Points on a hilly landscape, in no order, each with its height.
From any point a ball rolls to the lowest of the 4 points nearest to it. It stops when none of these is lower. Distance is the straight distance between rows; heights are no part of it.
(530) height 5.27: [ 22   5   5  -9  15  12   1  -6 -11  -9  19]
(415) height 5.68: [ -6  -3 -19 -12   0 -19  14 -20  14  14  22]
(9) height 3.96: [-23 -15 -24   2 -14 -21  -1 -30  34  14  -4]
(330) height 3.35: [ 10  16  16  -2  -4  42  -3   5 -27 -23 -12]
(418) height 4.09: [ 10  -2 -15  15   7   6   9 -42  37   6   5]
(19) height 8.19: [-11 -23   0   4 -17  -3 -18   2   6 -12  -5]
(122) height 3.78: [  5   8  12  -2  -6  23  -8   6 -13 -18 -11]
(443) height 5.94: [  3  -8 -10  -8  10   1   1 -12   1  -1  21]
(210) height 5.04: [ 12   9 -21  14  13  -1  31 -43  48  26  12]
(487) height 2.82: [-11  -8 -19   1  -4 -15   1 -19  19  13   5]
(325) height 5.39: [  1   9 -19 -15  11 -24  31 -31  17  37  27]
(553) height 2.63: [ -2   1  23  11 -10  -7 -13  54 -14  -5 -37]
(444) height 2.79: [-14 -18 -17  10 -13   4 -10 -28  29   3  -5]
(618) height 7.19: [ -6 -12  -7  -5   5 -23  -2  11 -13   3  19]
(176) height 6.78: [ 12   8 -22  -8  14 -11  28 -33  24  21  28]
(545) height 1.67: [ -9  17  23   4 -17  52  -7  10 -25 -18 -37]
(87) height 5.42: [ 11  -4   9  -5  17 -22   0  30 -27  -7  14]
(611) height 6.09: [ 27  16 -18   1  17  18  25 -28  29  11  30]
(185) height 5.36: [ 21  18  20   2  34 -10   1  39 -36 -12   5]
(299) height 4.29: [ 14   6  13  -3  12   0  -2  21 -27  -8  10]
(178) height 3.22: [ 15  20  19  -1  15  16   3  16 -35 -16   1]
(505) height 2.76: [  1  15  31   7  -4  14  -8  45 -25 -10 -38]
(478) height 3.62: [ 11   0   1  -9  -3  19 -10 -18  -1 -17   1]
(263) height 3.01: [  6  21  27   8   7   6  -8  45 -29 -14 -29]
(180) height 7.48: [ 14  -4 -16 -17  20  -3  16 -10  -3   4  33]
(619) height 6.49: [-13   4 -18 -21   4 -42  24 -29  11  39  34]
(556) height 0.69: [ -4 -13 -11  12 -12  16 -13 -25  30  -9 -12]
(236) height 7.51: [ -7 -13  -3  -3  -2  -4  -8   2  -1  -7  11]
(554) height 6.61: [ -4  -9 -14 -14  17 -30  17  -1  -6  15  29]
(240) height 2.98: [ -3   7  23   5 -15  30 -13  19 -18 -17 -21]
(540) height 5.92: [-30 -24 -11  -1 -20 -25  -6   0  15   8   4]
(295) height 3.10: [  6   2  23   4  -3   7 -11  27 -21 -13 -19]
(318) height 3.60: [  5   5  17  -1 -10  39  -9  -4 -11 -19 -19]
(447) height 2.85: [ -5 -19  16  10 -13 -16 -15  47  -5  -6 -23]
(509) height 2.15: [  6  -5 -21   2   7   6   0 -28  19   7  11]
(373) height 2.61: [ 13  22  27   5   7  23   0  29 -31 -16 -19]
(369) height 4.71: [-21 -11 -14 -15 -13 -35   4 -23  13  26  12]
(455) height 5.72: [-21 -11 -15 -10  -1 -40   9  -6  -2  21  23]
(276) height 5.56: [-34 -18 -19  -6 -25 -39   0  -1  17  24   1]
(174) height 4.65: [-10  -6 -26   0  -4 -11  14 -34  28  19   9]
(558) height 6.76: [ 26  11 -14  -7  16  34   9 -26  12  -8  19]
(386) height 4.51: [  5   1  16   6   6 -21 -10  47 -17 -10 -12]
(113) height 2.38: [ -4   0   9   2 -19  29 -18  -4   1 -15 -18]
(36) height 5.95: [ 17  27  26   5  23 -25  -5  56 -29  -9 -13]
(491) height 6.28: [-21 -23 -10  -3 -11 -29  -2  -1   6   8   6]
(342) height 2.24: [ -8  -2  27  11  -9   7 -18  43 -18  -7 -33]
(504) height 5.99: [ 23  14   8 -13  14  37   3  -4 -17 -19  11]
(486) height 3.08: [  1 -13  12  11  -5  -9 -20  35 -16 -10 -12]
(280) height 3.38: [ -1  -7 -16  16  -5  14   2 -41  42   6   2]
(387) height 2.70: [-15   3 -23  -4  -3 -30  16 -38  23  32  14]
(543) height 0.48: [  1   1   0   4 -11  35 -15 -22  13 -12 -13]
(385) height 1.36: [-12 -14  19   6 -20   4 -22  35 -14  -9 -28]
(221) height 4.47: [-17  -9 -25  14  -9 -10   9 -43  39  15  -2]
(577) height 2.84: [ 16  27  25   0  10  29   6  24 -38 -16 -13]

Two balls start at each pair of points below. Name the first point that both come to, or write -.
(19) / (280) | (543)
(386) / (491) | -
(176) / (540) | (509)
(180) / (122) | (543)
(330) / (185) | (373)
(444) / (318) | (543)

For each start below, name the point where the ball stops.
(9) | (543)
(295) | (385)
(36) | (385)
(455) | (387)
(554) | (387)
(87) | (373)
(611) | (509)
(505) | (385)
(276) | (387)
(504) | (373)
